Points on a hilly landscape, in no order, each with its height.
From any point a ball takes the steepest step (drop divided by distance) to one of its 2 nearest points. It stops when none of these is lower. Distance is the straight distance between rows; heights are no part of it.
K_800: [ 12  12  -7  17  12   5   7  -8   0  -9   8  -5 -12   7   8 -13  -2  -1
  -1 -10]  h=2.84
K_927: [  6   2  -2  -5  -3   0   8   7   8  11   3 -15   4  -1   5  -9   4   5
  -3  -1]  h=7.50
K_319: [  1   5  -1   0   8   5   2  -4  -8   4   5 -15 -11  10   5 -12   6   1
   2  -9]  h=5.43
K_721: [-11   2   5 -10   1   8   1 -10 -18   7   1 -10  -7   4  -5   2   7   6
  13  -5]  h=3.98
K_312: [14  2  4 14  2  2  6 15 31  4 13  6  7 -5 -1 -9 -6  1 -6 -1]  h=6.06
K_707: [ -7  -1  -5   8   4   6   0   0  -6 -14  -9   9   3   1  -2   5   8 -11
  -2   4]  h=1.96
K_632: [  9   4  -6  17  14   5   6  -2 -16 -19   1  -1 -13   8   2  -4   6  -1
   0  -8]  h=1.99
K_780: [  0  -2   7 -18 -15  -2  -1   6   5  19  10 -12   9  -4   5   7   4  18
  -4   7]  h=8.38
K_222: [-15   0   8 -17 -14 -11 -15 -23 -31   5 -16   3   3  -1 -18  21 -20  -4
  13  -3]  h=4.25
K_252: [ 12  15  -3  20  10   7   8  -3  11  -8  10  -3  -6   6   7 -11  -5  -2
  -1  -4]  h=4.51
K_46: [ -3  -5 -11   3   7  -8   2  -1  -4 -16 -12  10  -7  -4   1   4  -3  -5
   1   2]  h=3.60
K_865: [-10  -1   1  -1   1   4   1   8   0  -6  -6   4   4   0  -3   5   7  -6
   1   8]  h=2.97
K_860: [  2   1 -12   6   4   0   8   1   4  -4  -2  -2  -4  -4   5  -7   2  -1
   0  -2]  h=1.97
K_492: [  0   0  -2   7  10   5   5   5 -10 -10  -2  -5  -5   5   0  -4   8  -4
   2   1]  h=3.57
K_268: [ 18  12  12   3   7  -2   2  10  28  10  12 -13   3   8   6 -12  -5   5
 -15  -6]  h=8.43
K_307: [-10  -5  -5  -8   6  -4  -7 -13 -23 -16 -16   7  -3   3  -8  12   5  -6
   4  -8]  h=3.86
K_849: [ 0 -6 -1 -1  3 -3  2 10 10  4  3  0 -1 -2  6 -6  1  1 -5  6]  h=0.18
K_921: [-11   6   3  -9   2   7   4  -5  -4   4   2 -11  -6   5  -1   1  10   8
   8  -4]  h=3.38
K_163: [ 23   5   7  30   9   7   5   8  18  -2  18   6   2   4  -4 -14 -15 -10
   2   3]  h=6.66
K_286: [ 5 -3  2  6 -2  0  3 20 25  4  8  6  8 -6 -2 -4  1  3 -5  2]  h=6.65
K_417: [ -7   0 -13   1   6   2   1 -15 -10 -11  -7   6 -10  -1   3   1   8  -2
   4 -11]  h=4.68
K_548: [  0  -2  -4   5  12   3   2  -1 -21 -15  -4  -3 -11   7   0   0   8  -3
   3  -4]  h=2.90
K_357: [  6   6  -3   4   7   2   6   1   3   3   5 -14  -7   7   8 -15   3  -1
  -3  -5]  h=6.13
K_473: [ -3   0  -2  -2   7   6   2  -5 -18   0   1 -13 -11   7   1  -7   8  -1
   6  -6]  h=4.93
K_403: [-8  0  1 -5 -3  3  4  9  1  1 -2 -5  3 -1 -1  1  6  1  3  6]  h=3.30
K_390: [ 10   7   7  -5   5  -4   4   8  25   8  11 -12   1   5   9  -7   0  12
 -13  -4]  h=8.82
K_915: [ -6  -6  -9  -1   8  -8  -4  -8 -15 -22 -16  12  -5   1  -3   9   0  -8
   1  -3]  h=3.99
K_293: [ -3  -2   7 -20 -19  -5  -4  -4  -5  23   9 -10   6  -6   2  14  -3  23
   0   8]  h=8.52
K_321: [  8   0  -8  18  12   4   2  -9 -22 -24  -3   8 -11   6   3   1   7  -1
  -2  -9]  h=1.05
K_33: [ 4 11 -5 14  3  7  8  0 16 -4  7  3 -1  1  6 -7  2 -1 -3 -1]  h=5.79
K_275: [ -2  -2  -3  -3   9   5  -2 -11 -26  -5  -1  -6 -15   5  -2  -4  10   1
  10 -15]  h=4.58
K_289: [ 12  -2 -10  23  10   6   3  -7 -12 -15   1   9  -8   4   7  -7  -1 -10
  -4   0]  h=6.83
K_117: [-11  -1  -7 -12  -5  -3   1  -9  -6   2  -7  -3  -4  -5   0   3   5   5
   7  -3]  h=3.58
K_966: [ 23  11  13   9   4  -1   0  11  36  11  16  -6   8   5   4 -13  -9   3
 -18  -8]  h=8.00
K_298: [ 21   2  11   5   0  -1   2  19  34  13  15  -6  12  -1  -1  -9  -2   5
 -17  -8]  h=7.52
K_376: [  0  -7  -5  11  -5   3  -1  14  17   1   0  15  10 -10  -2  -5   2  -9
  -4   4]  h=4.89
K_98: [-13  -3   5 -16 -20  -2  -5  -8 -16  16  -8  -4   5  -5  -6  14  -7   6
   9  10]  h=4.44
K_888: [-15  -2   7 -18 -22  -9 -12 -15 -20  13 -12   1   4  -6  -8  19 -15   4
   9   7]  h=4.34
K_761: [ 23  12   9  24  11   4   2  10  23   2  16  -3   1   9   0 -17 -15  -7
  -5  -1]  h=6.50
K_794: [ -7  -7   6 -19 -24  -8  -9   4  -4  16  -1  -2  12 -11   0  13  -3  11
   0  15]  h=6.00
K_964: [-12  -7   2 -18 -21  -7 -12   4   4   7  -7   8  13 -10   3  12   1   0
  -5  11]  h=5.75
K_926: [-4  0 -9 -5  1 -1  6 -4 -5 -1 -4 -7 -6 -2  3 -4  6  3  5 -5]  h=3.11
K_360: [-18  -3   7 -21  -9  -4  -8 -15 -13  11  -5   1  -4  -3  -5  16  -2  11
  10   1]  h=4.54
K_227: [ 10   1   4  -8  -6   1   4  13  16  17   9 -15  12  -1   5  -9   5   7
  -9  -2]  h=7.89
K_213: [-17  -2   2 -20 -17  -9 -13 -15 -15   5 -17   3   7  -4  -6  16  -7  -3
   5   3]  h=4.26
K_951: [ 20   3  -5  29  11   7   7  -5  -5 -16  10   9  -6   3   5  -8  -8  -8
   1   4]  h=6.49
K_489: [10  3  2 21  4  5  5  7 24 -2 13 14  3 -3  1 -7 -9 -5 -1  5]  h=5.09
K_993: [  3  -2   1   9   9   2   5  11   9  -1   4   0  -3   3   3 -11   0  -6
  -4   6]  h=2.46
K_204: [ 13  -3   7   1  -5   0   2  24  29  11  12  -1  14  -6  -3  -4   3   8
 -10  -4]  h=7.07
K_587: [-13  -2 -11 -10  -4  -5  -3 -13  -8  -6 -13   5  -3  -5   0   5   5  -2
   3  -5]  h=3.87
K_487: [  8  -6 -10  22   7   4   3  -2  -5 -15  -2  15   0  -1   1  -4  -2 -13
  -3   5]  h=7.05
K_935: [ -4   7   2  -2   4   6   7   5   2   0   2 -11  -2   6   0  -3   8   3
   3   0]  h=1.93
K_130: [ 29  12  13  21   4   2   2   7  36   9  19   1   8   3  -3 -14 -19  -2
  -8  -7]  h=7.29
K_68: [ -2  -5  -4   5  13   4  -4  -7 -28 -19  -8   7  -9   9  -3   6  10  -6
   0  -7]  h=3.36
K_975: [-16  -3   7 -18  -4   0  -8 -20 -21  11  -5   1  -6  -2 -11  14  -3   8
  16  -5]  h=4.42
K_317: [ -3   0  -5  12   3   7   4   3   6  -8  -2  10   2  -1   2  -2   5 -10
  -3   5]  h=3.10
K_736: [-12  -5  -1 -14  -2  -7 -10 -14 -29 -11 -19   2   1   3 -12  15  -2  -7
   9  -4]  h=4.05
K_481: [ -4 -11  -4  -7   0 -11  -2   8   3  -2  -7   5  -2  -6   3   0  -3  -2
  -2   9]  h=2.70
K_944: [-14  -2   6 -17  -8  -9 -13 -17 -32  -4 -20   1   6   3 -17  19 -11  -8
   9  -1]  h=4.17
K_593: [-15  -3  -4 -16 -11  -7  -8 -10  -8   0 -15   5   5  -5  -2  11   2  -5
   2   2]  h=4.11
K_852: [ 12   7   1   3   4   2   8   9  14   8   6 -16   1   5   5 -15   0   0
  -7  -4]  h=6.93
K_534: [ 15  10   6  20  13   4   7  13  14  -3  10  -5  -1   8   0 -13  -6  -6
  -4   0]  h=5.40
K_808: [ -8  -9  -6  -6   1  -8  -2   2  -7  -9 -13   4  -3  -4  -1   4  -1  -5
   1   5]  h=3.18
K_432: [-10  -2   7 -15 -13   1  -1   0  -8  17   0  -9   5  -2  -2  10   0   9
   6  11]  h=4.35
K_755: [ -3  -6  -6   1  12  -2  -8 -14 -30 -24 -14  11  -5   7  -7  12   8  -7
   0 -11]  h=3.62
K_278: [ -2 -12   1  -9  -1 -11  -4  11   8   6   2   2   0  -5   6  -1   0   5
  -6  10]  h=1.90
K_580: [ -9  -2   3  -9   4   7  -4 -14 -31   1  -3  -6 -10   4  -9   4   9   2
  15  -9]  h=4.32
K_197: [ -7  -7   3 -17 -24  -3  -8   9   5  13   0   2  15 -11   3  10   3   8
  -3  10]  h=5.88
K_724: [ 5 -1 -4 18  2  6  4  7 16 -4  5 15  4 -5  0 -6 -2 -9 -2  5]  h=4.18
K_122: [  3  -3   4 -12 -11   0   1  15  13  15   8  -9  13  -5   2   0   6   9
  -6   4]  h=8.18
K_979: [-13  -6  -2 -11 -11  -5  -7   2   6   0 -11  11   9  -7   1   9   4  -5
  -4   8]  h=5.58
K_467: [ -9   0 -11  -2  -1   0   1 -10   1  -5  -8   8  -2  -3   5   2   6  -3
  -1  -2]  h=4.24
K_893: [-16  -2   7 -17 -11  -5 -12 -21 -27   8 -11   3  -1  -3 -15  18 -11   3
  16  -3]  h=4.31
K_946: [  6   6   1  14  12   6   6   9   3  -7   6  -5  -5   8   2 -10   2  -6
  -2   1]  h=3.93
K_765: [-16  -5   7 -22 -12  -8  -9  -8  -6   9  -4   2   1  -4   1  16  -1  11
   3   8]  h=4.69
K_17: [ -6  -2   5 -14  -7  -1   2   7   1  10   1  -9   3  -1   0   4   4   9
   3   8]  h=3.94
K_379: [ 24   3   9  17   3   1   6  15  35   8  18   4   9  -2  -5 -11 -12   2
  -8  -6]  h=6.69
K_996: [-16  -7   4 -18  -1  -6  -6  -5  -2   6  -3   3  -5   0   5   9   2   6
   0   6]  h=4.90
K_718: [ 19   5  -1  27  11   7   7   2   9  -8  12   5  -3   3   3 -11 -12  -8
   0   4]  h=5.84
K_408: [ 1 10 -2  5 -1  6  7  5 18  3  6 -4  2  1  7 -7  5  2 -4 -2]  h=6.51
K_59: [  6   2 -11   9  10  -1   7  -5  -2  -7   1  -1 -12   1   7 -10   0   0
   1  -6]  h=0.16
K_309: [-6 -7 -5  0 -7 -3 -3 10 13 -2 -6 14  9 -9  0  2  2 -7 -5  7]  h=5.29

Where does a ball stop that starts at each point below?
K_915 => K_849
K_98 => K_59
K_780 => K_935
K_390 => K_935
K_268 => K_312
K_417 => K_59
K_467 => K_59

Call two points neighbours if one is among the 2 nearest of the other. Go from one point of each pair to the other, from neighbour to neighbour, staying as low as possible. Name the highest point that can't be avoided.
K_935, K_548 => K_996
K_935, K_707 => K_403
K_718, K_59 => K_163
K_59, K_935 => K_98
K_849, K_548 => K_946
